Points, in no order, along strands that fork and pass close to each other.
Two points are linked if the straight distance between their rows is under 51.7.
Nefu: [ -7  28  29 -29  61   1 -29   9]
Zosi: [-25   6 -21  10  41 -45 -41  -1]
Bugo: [-40  13  35   2 -12  27  49 -56]
Kaze: [  3 -11  85  18 -25  64  38 -39]
Rol: [ 52 -28 -31   4 -98  12  -7 -17]
Gataf: [-14   6 -29  -7  31 -35 -14  41]
sosud: [ 35 -44 -13  13 -40 -38 -72  12]
kera: [ -8  37  49  10   5  52  67 -26]
mubit: [  7   3  20 -42  18   1 -62  44]
ruf: [ -7 -23 -74  13  26 -32  40  30]
Reg: [-12  38  27 -35  76  24 -10  -4]
vomon: [-10  47  42  42  32  12  51 -47]
Kugu: [-42  -3 -49   7  16 -27  36 -15]
Puzeg: [-18  59  24  19  25  21  61   6]
Rin: [-16 -17  75  13 -38  51  35 -41]
bamu: [-54  15  -1   7  -8   5  43 -49]
zuse: [ 17  -5  22  -5  -8 -26 -81  22]
bop: [ -1  14  22 -42  39  -1 -50  27]
guk: [ 20 -50 -28 -20 -14 -21 -57  46]
seles: [ 49 -48 -21 -20 -78   6 -34  19]
Nomin: [  9 -23 -24 -14   7 -28 -60  43]
fam: [  2  22  52  29  25  58  43 -72]
liru: [-34  40   5  16  44 -22  10 -26]
nuvo: [-32  21 -14  23 -22  -6  70   6]
Renid: [ 38 -66 -43 -16   5 -21 -38  53]
zekef: [ -1 -12 -28  -4  21 -37 -40  45]
nop: [-23  54  15   8  28   2  48  18]
putiv: [-15  19  58  27 -39  32  62 -10]
zanil: [ 34  -9   3 -14 -90  14 -38 -12]
vobed: [  3  16  67   9 -11  66  59 -38]
gep: [ 19   1  33 -41  -4  12 -67  33]
Gudep: [ 31 -17  16 -19 -71   8 -57  10]
Ratem: [  4   0  16  -9  18 -32 -82  14]
dufis: [  6 -39 -76   5  32 -37  11  35]
kadob: [ 66 -72 -34 -15 -52  -1 -36  31]
fila: [-38   6 -34   7  45 -37 -17  -9]
Siv: [ 22 -18  10   8 -31 -29 -84  14]
fopum: [-25  10 -45  21  -3 -22  69  21]
Lizaz: [-26  44  -6   5  33 -12  33  24]
bage: [ 47  -9 -15  -6 -98  12 -21 -11]
nug: [ 72 -52 -34   2 -90  10   6 -13]
gata: [-50  11 -30   5   9 -13  38 -28]
big: [ 19 -53 -60  -5  26 -33 -21  43]
rozik: [ -9  41  18 -21  82  29   9 -24]
kiro: [-30  19 -35  -6  32 -25  12  34]
zuruz: [-32   5  51   6 -28  43  42 -57]
Dom: [-13 -10 -70  19  13 -21  59  25]
fidir: [ -5  31  37  14  43  56  48 -69]
maro: [-43  -3 -57   2  34 -37   4  -9]
Rilu: [-13  41  28  -9  63  37  38 -46]
Tal: [-31  44  17  30  33  -8  31 -35]
vegi: [ 85 -71 -36   2 -72   6  -7  -5]
gile: [-29  30  21  29 -29  12  70  -7]
suruz: [ 27  -2  40 -32 -39  11 -67  19]
muvig: [-42  26  -3   7  55 -25  -8 -22]
Ruza: [ -4  54  43  13  28  43  70 -12]
nul: [ 68 -90 -43 -14 -17 -13 -27  49]
Rig: [ 31 -29  -1 -19 -62  -2 -59  26]
kuvur: [-16   4  -5  -2  35 -42 -63   3]

A fork is a point with three links. Follow the links from the first point to the second and name the forks in between, in order.
Renid; bage: Gudep
gata; Tal: fila
fopum; kadob: Renid

A fork is a point with three links, a tip a point with one. Leave the first point through the second and follow the links. Name the first fork or tip that comes.
Nefu; Reg: fam
fopum; Dom: Renid
vegi; nug: Gudep
ruf; Dom: putiv

Follow the links from the first point to the second, and from the first to the third. Name the last point that the two ways share.
kuvur; Tal; Bugo: fila
nug; kadob; mubit: Gudep
liru; Kugu; Ratem: fila

Name the points in between on the shortest way along the links from the first point to the second, in order.
Puzeg; vobed: Ruza, kera
Rol; mubit: bage, zanil, Gudep, suruz, gep
Renid; ruf: big, dufis
zekef; Lizaz: Gataf, kiro
Ratem; sosud: zuse, Siv
guk; zanil: Renid, nul, kadob, seles, Rig, Gudep
